Each scene shows the same named points in several views. A view is turned or mirrored, and shifted as a whole, has a little noise and may leave points out.

Scene 1
View 1
nege: -24,18,31,-11,-8,-6,2,26,-11,9,-12,-17,-1,-16,12,-16,6,-10,-8,0,-20,-3,-4,-30,-12,-15,3,5,7,-28,2
Zisal: -29,26,10,-45,-18,-18,-7,-4,8,-13,-15,-24,35,-8,6,12,-8,52,25,-14,8,16,-2,10,-27,31,-5,8,-19,-10,-20
gesob: -27,15,31,-33,17,0,-3,1,14,-6,-14,6,29,-12,6,-5,-28,12,34,30,1,1,-3,13,-3,2,4,8,-30,-7,-42
Gadaz: -26,17,32,-22,3,-5,-1,2,7,-3,0,-4,19,-8,-8,1,-16,12,22,7,-5,10,2,4,-5,11,-4,6,-25,-8,-25
vogik: -45,16,13,-12,-2,-4,3,-1,22,-17,-5,0,22,-2,-25,-10,-8,20,33,12,8,18,1,-9,-18,10,-18,23,13,-15,-11
nazes: -41,21,14,-9,-14,-8,7,-4,10,-20,1,-6,11,5,-25,3,-11,21,20,5,11,20,13,-3,-4,15,-23,18,15,-11,4
zunop: -34,17,12,-11,3,3,8,10,25,-6,6,3,21,0,-19,-8,-7,-14,34,6,-7,9,-10,-4,-17,-1,-20,11,-5,-19,-20
dasu: -25,-4,46,-3,9,9,-16,35,10,24,23,-5,5,-10,-17,-35,18,-4,11,-21,-52,22,-17,-46,-42,16,9,9,-50,0,-25
fudi: -12,15,9,-37,-14,-4,-17,31,-4,-6,19,-15,9,18,14,-4,4,33,5,-31,-26,32,-1,-7,-33,47,2,-1,-68,25,-15
kubaf: -36,11,28,-17,12,3,-3,10,10,-8,-12,7,13,-6,-2,-20,-15,9,23,28,-3,7,0,-11,-7,-2,0,17,-9,-7,-22
Puz: -19,18,55,-19,4,-10,2,2,-19,2,-11,-5,1,-17,8,5,-28,5,-2,26,-1,-3,17,5,26,-8,9,0,-16,-12,-14
Nog: -23,10,36,5,1,4,4,28,-3,7,19,0,-11,2,-12,-16,0,-28,-1,0,-27,11,3,-27,-3,-5,-7,4,-14,-10,0
tek: -12,27,1,-36,-17,-8,0,29,-12,-11,-5,-16,3,11,32,4,-6,4,-4,-8,-8,4,2,1,-9,9,-5,-4,-22,-5,-1
dedid: -27,20,11,-14,-10,-4,5,16,-1,-18,9,-1,-3,17,-4,0,-11,3,7,6,-1,18,13,-3,1,13,-17,9,-9,0,4
teded: -17,29,10,-45,-17,-16,-4,12,-13,-13,-20,-21,15,0,34,10,-15,32,2,0,5,3,6,11,-6,14,2,0,-19,-6,-7
muve: -26,22,10,-4,-14,-3,13,21,8,0,14,-13,6,2,-14,-3,7,-28,12,-18,-18,7,-7,-16,-18,-3,-23,2,5,-28,4
vub: -26,8,27,-8,2,5,-6,33,-2,4,2,-1,-5,1,4,-27,5,-9,0,6,-26,10,-3,-33,-16,-2,2,11,-14,-6,-5
gup: -36,14,20,-18,10,2,3,-7,38,-7,11,6,38,-4,-32,0,-18,5,53,6,-2,16,-10,13,-19,17,-17,11,-27,-10,-41
pakav: -37,18,11,-21,1,-3,1,10,15,-11,-14,-3,22,-5,-1,-14,-8,9,26,15,1,5,-7,-9,-19,-2,-8,18,5,-18,-16
nen: -33,15,4,-25,-1,1,-6,19,12,-17,-4,1,13,10,3,-17,-5,18,21,10,-4,17,-3,-11,-21,15,-7,18,-15,1,-14
tige: -42,21,-16,-35,-12,-6,-5,16,19,-22,-24,-11,26,3,12,-20,6,32,26,3,6,12,-13,-16,-42,11,-11,24,13,-15,-9
motav: -26,31,3,-30,-19,-14,9,-3,8,-18,2,-16,23,3,-5,22,-16,14,23,-10,11,10,5,20,-6,16,-23,2,-6,-16,-7
bitug: -38,12,17,-16,10,4,-1,10,16,-16,-6,11,13,4,-8,-18,-16,10,27,27,1,13,2,-7,-8,4,-8,20,-6,-3,-19
Siz: -26,22,11,-22,-1,-1,8,7,17,-7,7,-2,21,1,-9,5,-14,-8,30,2,-3,8,-4,10,-10,5,-17,3,-17,-14,-20
zose: -23,26,40,-30,-18,-22,-2,-2,-16,3,-19,-29,15,-24,9,11,-9,34,-1,-6,0,2,8,-4,-5,8,6,1,-3,-23,-5
Fil: -40,22,-16,-26,-14,-4,0,20,17,-20,-13,-9,19,9,5,-15,6,18,22,-3,1,14,-10,-16,-36,9,-17,21,12,-17,-2
leza: -40,10,43,-1,5,-2,-1,8,-4,-7,-12,5,-5,-8,-12,-21,-12,10,4,34,-1,10,14,-25,6,-6,0,23,15,-12,-1
pulos: -42,10,16,-6,8,5,4,10,28,-6,2,7,20,-3,-24,-21,-4,-6,35,14,-7,11,-10,-17,-22,-1,-15,21,3,-17,-20
View 2
Siz: -10,-17,6,10,0,-1,14,12,-18,35,8,10,-8,-4,-5,-1,-6,7,9,2,2,-1,32,15,2,-11,9,-5,-46,6,-3
pakav: -2,-22,7,33,3,-1,34,15,2,31,-11,10,-8,-6,-2,8,3,-2,14,3,-9,0,33,-5,13,-11,-2,-3,-31,7,-5
Fil: -15,-36,2,26,19,14,35,7,7,35,-24,19,-3,-20,-5,9,11,21,10,0,-15,-8,22,-18,7,-7,-10,-12,-20,10,-12
kubaf: 4,-11,12,35,-9,-2,37,12,0,22,-16,4,-18,5,2,4,-13,-11,13,3,-7,-2,42,4,25,-20,0,2,-45,6,-3
dedid: -11,-4,4,3,6,16,19,-3,-3,27,-24,26,-14,-12,-3,1,-29,11,-13,0,-8,4,27,14,10,-13,-7,5,-43,6,-3
leza: 11,8,11,33,-15,10,36,11,13,18,-38,8,-23,1,3,11,-20,-22,-2,3,-9,22,34,0,31,-22,-9,17,-33,13,1
motav: -15,-18,-4,6,18,-2,11,10,-10,40,21,37,-3,-18,-15,10,-19,12,-8,10,-7,9,28,3,-6,-6,2,-2,-39,15,-3
Gadaz: -6,-17,0,23,-7,-5,19,11,-13,20,6,10,-20,0,-4,9,-27,0,4,5,0,1,41,9,11,-20,10,1,-52,14,-5
dasu: -15,-43,-14,25,-34,27,8,4,-32,-9,-54,-43,-44,11,15,13,-14,31,18,-24,21,-11,37,5,21,-38,25,-8,-43,21,-23
gesob: 2,-19,8,38,-7,-24,35,17,-12,22,18,9,-17,8,-2,2,-20,-16,18,8,-7,-15,54,12,18,-17,9,-2,-62,0,-4
zose: -5,-17,-37,41,6,-7,18,19,-9,8,2,31,-15,-9,-6,38,-27,-8,-18,0,-8,22,42,-11,4,-12,3,18,-35,21,-13
muve: -11,-11,-8,2,-4,24,2,13,-19,33,-31,5,-4,-10,4,7,15,16,-1,-14,8,23,15,10,-2,-5,5,1,-24,10,-7
nege: 1,-7,-29,35,-10,11,20,19,-14,8,-48,9,-12,-1,14,25,9,-6,-6,-20,-2,22,33,4,10,-5,-2,17,-27,2,-14
nazes: -7,-8,15,10,9,14,20,6,11,39,-5,23,-12,-17,-13,8,-23,4,-6,14,-7,20,19,-9,11,-18,-5,3,-28,27,3
Nog: -4,2,-5,7,-23,25,9,6,-20,13,-54,-6,-23,5,14,5,-9,5,-5,-18,10,17,28,24,15,-16,4,12,-40,4,-7
vogik: -4,-19,22,22,3,9,30,12,12,41,-4,7,-11,-11,-10,4,-8,3,13,14,-6,10,23,-14,16,-21,-1,-6,-27,24,2
tige: -12,-43,1,39,22,5,43,10,12,33,-15,20,-4,-19,-6,12,9,17,15,4,-20,-15,28,-27,10,-9,-10,-13,-19,12,-15
teded: -14,-24,-32,32,22,-11,28,6,-9,13,2,48,-8,-13,-6,24,-31,6,-18,-1,-21,-10,48,3,1,-3,-5,7,-47,1,-17
Zisal: -20,-46,-17,34,23,-10,24,10,-4,22,27,31,-14,-18,-17,25,-30,18,-1,11,-14,-11,40,-22,0,-18,6,-8,-39,26,-16
gup: -8,-28,28,13,-8,-6,16,14,-14,41,29,-9,-17,1,-12,-9,-13,7,28,16,10,-8,35,4,10,-25,20,-16,-50,22,2
pulos: -2,-18,24,22,-9,10,28,14,2,37,-16,-9,-14,-2,-2,-2,5,2,23,5,2,5,26,-4,19,-20,3,-7,-29,16,0
tek: -17,-20,-30,17,16,3,20,2,-19,14,-23,38,-9,-12,3,15,-17,17,-17,-14,-14,-11,40,16,-2,1,-6,4,-46,-9,-18
bitug: 0,-13,23,25,-4,1,37,7,6,29,-14,8,-16,-1,-3,-3,-16,-5,13,8,-9,-7,36,4,23,-20,-3,-3,-43,6,-1
nen: -11,-28,7,22,7,7,34,1,1,24,-20,13,-17,-9,-2,3,-17,16,8,1,-12,-18,35,-3,17,-17,-3,-9,-41,6,-10
View 3
pakav: 5,1,-25,-1,-12,17,-2,-8,1,13,15,-15,10,9,-9,-7,-1,2,8,-4,-14,6,4,-16,-9,27,3,0,4,-1,3
zunop: 13,-8,-12,-5,-12,4,0,-10,2,19,12,-13,22,9,-7,-2,-22,8,-4,7,-15,12,0,-17,-22,30,-16,-2,-1,5,5
dedid: -2,-13,-2,-12,-7,-3,-14,13,-3,13,4,-8,-3,13,21,9,1,6,-11,10,-24,19,-7,-26,1,13,-4,-1,3,-27,0
nen: 0,3,-15,-11,-6,20,-7,-1,-7,13,3,-3,5,20,14,4,-2,6,4,-7,-21,8,16,-11,-7,22,-2,7,11,-14,10
nazes: -11,-15,-24,-10,-21,2,-18,8,5,10,2,-7,-4,-13,0,-5,-9,14,6,8,-35,17,-5,-35,1,13,-6,-7,2,-11,-9
Zisal: -22,19,-19,-5,-18,15,-10,-26,6,-10,-20,10,15,-7,11,-1,2,3,38,-7,-36,-13,-8,-11,1,0,0,16,13,-18,8
gesob: 0,21,-29,-5,6,15,13,-36,0,19,6,11,28,15,-5,11,5,10,2,15,1,3,-14,-10,10,36,-1,-4,16,-5,13
vub: 9,-6,12,4,4,12,-13,-4,2,16,13,-26,-9,24,4,3,1,-14,-33,-1,-4,12,22,0,-18,33,-3,3,12,-26,-2
Nog: 12,-20,22,3,4,-7,-14,-2,6,21,13,-28,-7,16,2,7,-7,-10,-47,16,-2,19,8,-9,-21,32,-12,-5,7,-28,-6
fudi: -16,15,29,-14,4,12,-19,-17,-6,-4,-35,14,8,25,53,22,-6,-3,-2,-6,-32,-6,19,11,-14,3,-19,28,25,-48,21
nege: 9,-9,12,20,-2,2,-12,-8,15,6,20,-42,-10,12,-10,-9,16,-26,-22,0,0,3,1,-5,-17,23,12,3,3,-24,-9
teded: -13,14,-5,1,-3,6,-6,-12,3,-7,-5,-2,6,15,22,6,29,-10,21,-2,-19,-6,-26,-14,13,-1,18,14,8,-32,9
Gadaz: -5,7,-10,-3,-1,4,-2,-27,6,12,-3,3,15,2,1,9,-5,6,-6,16,-10,6,-9,-13,0,24,-9,-3,14,-16,5
gup: 2,5,-25,-14,-12,7,5,-30,0,20,-6,16,38,-2,-5,6,-36,25,6,15,-19,7,0,-15,-15,33,-30,-5,11,10,12
motav: -6,-5,-10,-8,-19,-10,-7,-5,6,-1,-5,0,20,-2,12,1,-6,8,23,10,-33,4,-32,-28,-3,-1,-5,5,-3,-13,4
muve: 15,-24,17,5,-17,-12,-12,3,10,9,13,-33,8,8,0,-8,-18,-10,-13,3,-21,10,-4,-15,-36,14,-13,4,-9,-11,-5
tek: 2,2,14,-1,0,-1,-7,1,-1,-2,3,-15,6,30,29,9,19,-16,5,-3,-17,1,-19,-9,-4,0,10,18,2,-34,10
kubaf: 3,5,-26,-3,1,18,-1,-15,-1,21,14,-7,4,13,-8,3,3,6,-11,6,-3,12,7,-13,3,39,1,-7,14,-8,3
Siz: 6,-4,-8,-7,-9,-4,2,-13,2,13,5,-3,27,11,5,6,-15,8,2,12,-17,9,-17,-17,-14,19,-14,1,1,-5,9
Puz: -8,6,-9,8,12,-6,-3,-25,13,14,11,-8,-2,3,-8,11,27,-6,-22,31,8,10,-34,-20,25,27,13,-13,16,-32,-7
zose: -20,8,-4,14,-8,1,-15,-28,20,-8,-6,-15,-6,-13,-7,-6,23,-16,9,9,-16,-9,-22,-13,9,7,14,4,13,-31,-8
tige: 0,6,-29,-4,-23,30,-8,3,-5,1,9,-15,5,12,3,-14,2,-1,33,-29,-33,-3,20,-11,-15,13,10,14,2,-1,8
pulos: 12,-8,-21,-5,-13,14,-3,-8,1,23,14,-14,13,6,-14,-6,-23,10,-8,1,-14,14,19,-15,-22,39,-15,-7,5,6,1
leza: -4,-8,-24,2,-1,14,-14,-1,6,22,20,-21,-22,-1,-17,-3,11,2,-26,12,-5,21,9,-23,11,39,9,-17,13,-19,-15
Fil: 5,-5,-19,-5,-22,21,-10,11,-4,3,11,-20,4,14,7,-11,-3,0,22,-23,-33,3,17,-14,-21,12,4,13,-3,-3,5
dasu: 5,4,34,7,8,17,-18,-36,8,15,-12,-15,1,16,4,8,-27,-14,-48,0,-4,0,54,25,-43,43,-32,10,31,-28,4
bitug: 2,1,-30,-12,-4,18,-2,-5,-5,23,14,-2,6,13,0,5,-4,14,-6,3,-11,16,9,-20,2,35,-4,-7,10,-6,4
View 4
Zisal: 0,-12,-9,18,-11,38,13,12,9,9,14,-26,5,8,11,-6,28,11,12,-12,26,23,-35,-17,5,27,13,3,-26,20,42
muve: 1,-8,-26,-2,-17,-29,21,1,-11,-4,0,25,11,2,12,19,32,21,-21,2,12,30,7,-4,7,-10,21,-6,-2,-6,9
gup: 8,-9,10,-7,-13,-8,25,11,27,34,4,-11,-13,27,11,-10,13,-7,-19,-7,5,4,-8,-14,-16,7,13,35,-5,14,25
vub: 11,13,-8,13,-36,-13,22,-11,-3,-12,3,20,24,-29,4,10,36,2,-18,8,13,6,-4,2,24,-20,-5,5,10,-2,12
zose: 0,-18,-24,25,-12,33,10,-7,8,-8,4,-17,17,-7,4,-1,23,23,15,7,41,0,-15,-7,24,1,16,-18,-24,-11,25
motav: 2,-22,-22,9,1,7,12,12,1,21,16,-6,19,20,20,1,21,28,5,2,21,27,-3,-15,3,16,18,13,-28,9,35
dedid: 9,-3,-22,14,-23,-8,14,4,-1,14,17,17,41,0,20,3,23,14,3,18,17,21,5,-9,15,-2,-1,18,-8,5,34
tek: 12,-2,-14,23,-5,5,10,0,-12,-6,23,3,34,-25,13,7,40,38,-3,-2,24,27,-3,-6,34,2,2,12,-21,14,32
Siz: 9,-12,-4,1,-4,-10,18,5,8,19,10,-1,7,9,14,0,23,17,-15,-1,11,13,2,-9,3,2,12,24,-14,7,22
teded: 8,-10,-13,29,0,32,7,0,-3,1,23,-17,32,-17,12,-2,34,33,10,0,30,15,-15,-9,30,13,2,9,-31,11,36
Fil: -9,3,-14,4,-13,11,21,9,-17,6,16,10,23,-5,16,16,43,0,-8,-2,-5,34,-27,-5,-7,22,-3,-4,-12,9,13
pulos: -2,1,-3,-8,-22,-13,28,1,8,18,1,11,6,6,9,6,24,-13,-22,7,-6,3,-9,-2,-14,-1,2,12,3,-4,3
nen: 5,8,-2,11,-23,7,20,4,1,11,17,4,24,-9,13,3,33,-4,-6,2,5,17,-19,-6,6,10,-9,19,-5,16,25
bitug: 5,2,-1,4,-18,3,22,-1,9,25,14,3,26,-3,13,-2,22,-9,-9,16,0,-5,-8,-3,-3,2,-12,25,-5,0,15
tige: -12,4,-8,6,-10,26,22,7,-15,9,17,0,20,-8,14,13,44,-6,-5,-5,-7,27,-40,-4,-10,30,-7,-5,-16,10,11
pakav: -3,-3,-6,4,-8,9,21,-1,1,14,10,-1,16,-5,11,6,31,-1,-11,6,0,3,-15,-2,-5,8,-3,7,-12,-4,6
gesob: 14,-6,16,9,2,15,19,-5,25,23,12,-25,7,-7,6,-13,21,5,-12,3,11,-24,-6,-5,8,1,-4,36,-19,4,17
Gadaz: 12,-7,-3,11,-16,5,18,-1,20,13,7,-9,8,3,7,-9,18,9,-5,4,21,-2,-4,-10,11,-5,8,21,-10,4,28
Puz: 15,-15,-14,23,-8,13,10,-16,20,8,8,-12,32,-15,6,-11,11,23,5,26,36,-30,15,-2,32,-20,2,15,-20,-21,18
vogik: -7,-5,-14,-1,-21,6,24,7,6,26,8,5,18,16,16,5,19,-13,-2,13,0,11,-17,-7,-17,12,1,5,-7,-3,15
dasu: 21,24,10,9,-64,-26,31,-8,17,-30,-16,14,-18,-26,-8,2,36,-15,-31,-17,25,13,-16,-3,28,-30,9,5,33,18,24
zunop: 2,-5,-3,-7,-7,-14,24,3,4,17,6,5,4,7,11,6,27,6,-24,0,-1,9,-3,-5,-8,1,9,16,-7,2,7
fudi: 26,15,2,29,-47,4,14,11,8,-15,16,-1,10,-17,8,-7,39,14,-1,-23,37,46,-23,-16,41,4,4,27,5,51,69
nazes: -5,-13,-30,5,-23,5,18,9,3,25,10,10,31,22,20,5,13,-1,11,22,11,18,-7,-11,-8,8,6,2,-12,-6,27
Nog: 14,4,-17,8,-34,-33,22,-10,2,-8,-2,28,23,-16,7,9,26,12,-21,16,20,7,18,0,24,-31,6,8,11,-9,14
kubaf: 7,2,2,7,-17,7,21,-7,13,16,9,-3,21,-11,8,-2,23,-7,-10,15,4,-14,-8,0,4,-4,-9,20,-6,-5,10
View 5
nege: 9,14,22,-17,-1,14,-20,26,-25,-23,28,0,7,14,-25,16,-25,9,23,-12,14,3,23,6,1,1,-36,-6,11,-16,-6
vub: 25,-2,7,-8,12,20,-10,26,-23,-22,26,15,5,21,-6,10,-19,-13,21,3,14,11,25,11,-8,-12,-34,1,19,-13,-2
zose: 2,25,12,-31,-32,-10,-6,28,1,-17,17,-9,30,-5,-25,9,-18,16,12,-5,14,-1,17,-14,-13,8,0,18,0,-20,-10
Zisal: -6,5,-7,-24,-28,-30,14,23,12,-11,-8,-5,46,-7,-9,3,1,-10,12,8,-2,-5,9,-11,-17,1,12,35,-6,13,-6
fudi: 28,-25,-2,-7,8,-13,-3,51,11,-14,15,12,19,4,9,11,3,-32,25,33,2,-14,-16,-11,-42,-41,1,47,8,-3,-6
muve: 4,-13,30,-11,11,-8,-19,4,-22,-31,13,-9,12,15,-18,-7,11,6,20,-6,14,-5,25,10,8,-20,-42,-4,17,1,0
vogik: 2,-2,-5,-20,-12,-9,12,-8,-5,-25,-11,6,35,15,-6,-14,6,-10,3,-1,14,21,45,5,3,3,-14,4,11,12,9
dasu: 58,-15,21,31,33,13,-20,15,-24,-9,30,-3,11,23,18,21,-12,-32,30,25,9,4,30,7,-32,-8,-31,28,8,-20,-3
leza: 18,17,-5,-30,-16,21,3,10,-13,-27,16,18,15,21,-12,-6,-20,1,1,-5,30,32,52,3,1,5,-19,-11,22,-24,5
Puz: 14,26,-2,-35,-32,8,11,26,-16,-16,35,4,14,-11,-13,-6,-21,14,-6,3,25,12,30,-1,1,-9,-6,-3,18,-50,-31
bitug: 9,-1,-17,-20,-9,5,23,6,-14,-19,3,18,23,12,1,-10,-4,-19,0,7,11,23,39,12,5,-5,-13,0,19,-1,-7
teded: -12,11,-8,-39,-27,-11,12,48,3,-17,13,9,25,-10,-21,6,-14,1,12,2,4,-7,-7,-7,-8,-15,1,18,5,-4,-17
Nog: 28,-10,18,-9,13,13,-14,15,-26,-29,31,5,-1,16,-5,-6,-3,-3,13,6,23,6,28,10,-2,-27,-40,-7,27,-27,-8
nen: 7,-7,-13,-18,-2,0,15,22,-7,-20,2,17,24,13,-3,-1,-5,-24,12,8,5,12,20,7,-6,-13,-13,12,14,12,-1
zunop: 7,-9,5,-6,2,-9,10,-6,-23,-20,4,-3,24,7,-1,-13,9,-11,5,4,6,8,38,17,13,-10,-27,-2,16,5,-11
dedid: 7,-11,-2,-34,-8,-3,3,23,-1,-33,10,16,11,11,-11,-16,7,-4,5,6,22,8,18,1,-3,-33,-17,1,25,-9,0
nazes: 0,-4,0,-35,-19,-14,3,0,7,-34,-7,6,30,15,-14,-22,12,3,2,-2,25,15,37,-4,-2,-10,-11,3,17,1,12
motav: -13,-6,4,-33,-23,-30,10,12,3,-25,-1,-7,32,-8,-16,-18,19,7,3,3,10,-6,13,-2,4,-22,-5,12,11,5,-12
Siz: 3,-9,2,-14,-6,-17,14,4,-17,-19,8,-4,24,-5,-3,-15,13,-7,2,9,6,0,24,11,9,-20,-17,6,16,-1,-21
gesob: 9,11,-20,-14,-22,-3,36,13,-22,-3,15,5,31,-14,7,-4,-10,-17,-6,15,-1,13,32,13,8,0,0,9,10,-14,-37
Fil: -12,-8,-2,-21,0,-7,3,17,-5,-26,-11,13,28,21,-17,3,-3,-16,23,-8,-2,7,18,8,3,-2,-24,8,7,35,12
kubaf: 13,8,-14,-16,-11,10,20,9,-19,-14,12,13,22,8,1,-3,-14,-16,2,5,10,22,40,12,4,1,-15,0,15,-9,-13
View 6
Gadaz: -12,-17,-4,-1,8,-16,2,-20,19,22,-4,21,-29,21,8,-9,17,-7,23,-18,-10,11,34,16,-19,12,17,11,3,-14,5
Siz: -12,-21,0,1,-2,-2,7,-8,21,27,-3,-2,-29,18,19,-11,11,-6,32,-18,-9,3,33,12,-27,10,12,1,8,-5,2
dasu: 7,6,-1,16,10,-12,-8,-51,38,-4,-67,33,-30,29,-40,-16,-1,-5,30,18,-1,-25,33,-9,-33,1,31,-13,-7,-6,24
nazes: -4,-21,-7,-3,-3,-18,21,3,-10,16,-1,3,-54,7,20,-12,24,11,14,-19,-16,-1,5,19,-12,0,9,2,4,-16,-15
Nog: -2,-11,-1,-17,39,-9,6,-17,18,5,-37,20,-35,20,-4,-24,-5,-6,38,12,-30,-21,21,6,-36,-12,4,-12,-2,4,-1
vogik: -5,-18,-7,1,-15,-10,18,2,-13,17,-5,2,-47,9,13,-4,20,1,4,-14,-6,5,10,5,-27,13,22,0,0,-14,-4
gup: -13,-11,-11,10,-20,-10,4,-19,21,25,-2,-8,-37,23,19,14,26,-7,19,-15,-1,10,43,2,-31,39,26,3,15,-5,10
vub: 1,-15,5,-7,23,-6,-2,-17,10,3,-34,33,-29,16,-14,-30,-11,-12,25,5,-16,-12,15,-1,-36,-13,15,-11,-11,-10,7
muve: -7,-16,2,-4,9,7,27,1,14,24,-35,-6,-34,13,5,-26,0,7,41,-2,-11,-23,16,13,-34,-16,8,-10,-1,8,-7
Fil: 0,-30,13,11,-26,8,14,12,-8,21,-10,8,-34,0,6,-31,-1,-1,14,-27,9,-2,-1,5,-27,-14,21,-6,-8,-22,-3
tige: -1,-29,12,16,-35,8,11,9,-13,21,-7,13,-29,-1,0,-26,3,-5,2,-30,17,7,0,2,-26,-6,31,-1,-12,-27,3
pulos: -7,-12,-6,-4,-5,0,14,-5,-3,15,-19,1,-40,14,5,0,8,-10,10,1,-9,-1,20,-7,-46,18,24,-7,-1,-1,5
leza: -7,-17,-9,-27,34,-20,13,-5,-21,5,-11,37,-42,12,1,-12,8,-10,1,2,-30,7,5,8,-30,1,13,5,-13,-15,-5
gesob: -20,-23,-2,-6,6,-9,-8,-17,17,26,14,29,-15,21,14,-4,12,-26,12,-23,-8,32,42,9,-31,28,23,16,0,-17,15
fudi: 14,-21,16,40,-15,-23,-32,-46,50,2,-20,34,-32,18,-9,-42,6,2,45,-30,9,-12,29,11,9,-16,14,-8,10,-37,13
tek: -5,-35,19,3,10,0,-6,-8,25,24,-5,27,-15,10,9,-51,-7,-6,43,-32,-6,-1,19,23,-12,-28,3,0,-4,-22,-1
dedid: 1,-26,3,-5,13,-17,-1,-5,8,9,-2,14,-46,10,20,-29,6,0,31,-17,-22,-6,14,14,-15,-10,-2,-7,8,-18,-10
zose: -18,-22,-1,-5,18,-14,24,-9,7,33,-12,42,-15,15,-5,-28,20,7,18,-29,-3,14,17,44,3,-17,16,30,-16,-21,-4
kubaf: -9,-20,-2,-11,11,-10,1,-10,0,13,-3,28,-29,15,4,-8,5,-20,7,-8,-15,16,22,1,-36,15,21,4,-6,-16,7
Zisal: -10,-25,5,25,-29,-12,8,-13,14,33,3,22,-23,11,4,-21,28,7,17,-45,18,17,21,30,6,0,27,22,-2,-32,3
pakav: -11,-23,3,-4,-5,2,13,2,-5,22,-7,15,-27,10,6,-14,5,-12,9,-15,-3,10,14,4,-35,6,24,3,-8,-13,3
Puz: -22,-22,-7,-27,51,-22,6,-15,11,24,4,47,-17,22,11,-20,11,-13,23,-14,-33,21,31,33,-15,0,4,24,-8,-14,-2
nege: -12,-19,5,-18,32,5,23,-2,4,22,-37,35,-15,14,-14,-36,-9,-5,25,0,-13,-5,11,19,-33,-25,15,5,-22,-2,0
motav: -14,-28,2,7,-10,-7,16,1,16,35,7,-2,-32,11,28,-22,22,8,34,-37,-5,6,23,31,-5,-4,6,11,9,-14,-9
bitug: -4,-22,-1,-7,2,-12,-3,-7,-3,10,3,19,-39,11,14,-7,7,-16,7,-11,-15,12,19,-2,-35,17,18,-2,0,-18,3
zunop: -10,-16,-3,-3,-4,2,13,-3,10,22,-14,-5,-34,16,13,-5,7,-8,25,-6,-9,-2,26,1,-42,14,18,-6,3,2,3
nen: 1,-25,8,9,-11,-8,-8,-10,6,9,-4,20,-35,9,5,-23,3,-9,16,-19,-2,2,15,0,-25,2,19,-7,0,-25,4

Which points are out of place in each view (at most two, in the order of its rows)? Write - if all are in place.
view 1 => -
view 2 => pulos
view 3 => -
view 4 => zunop
view 5 => Nog
view 6 => Fil
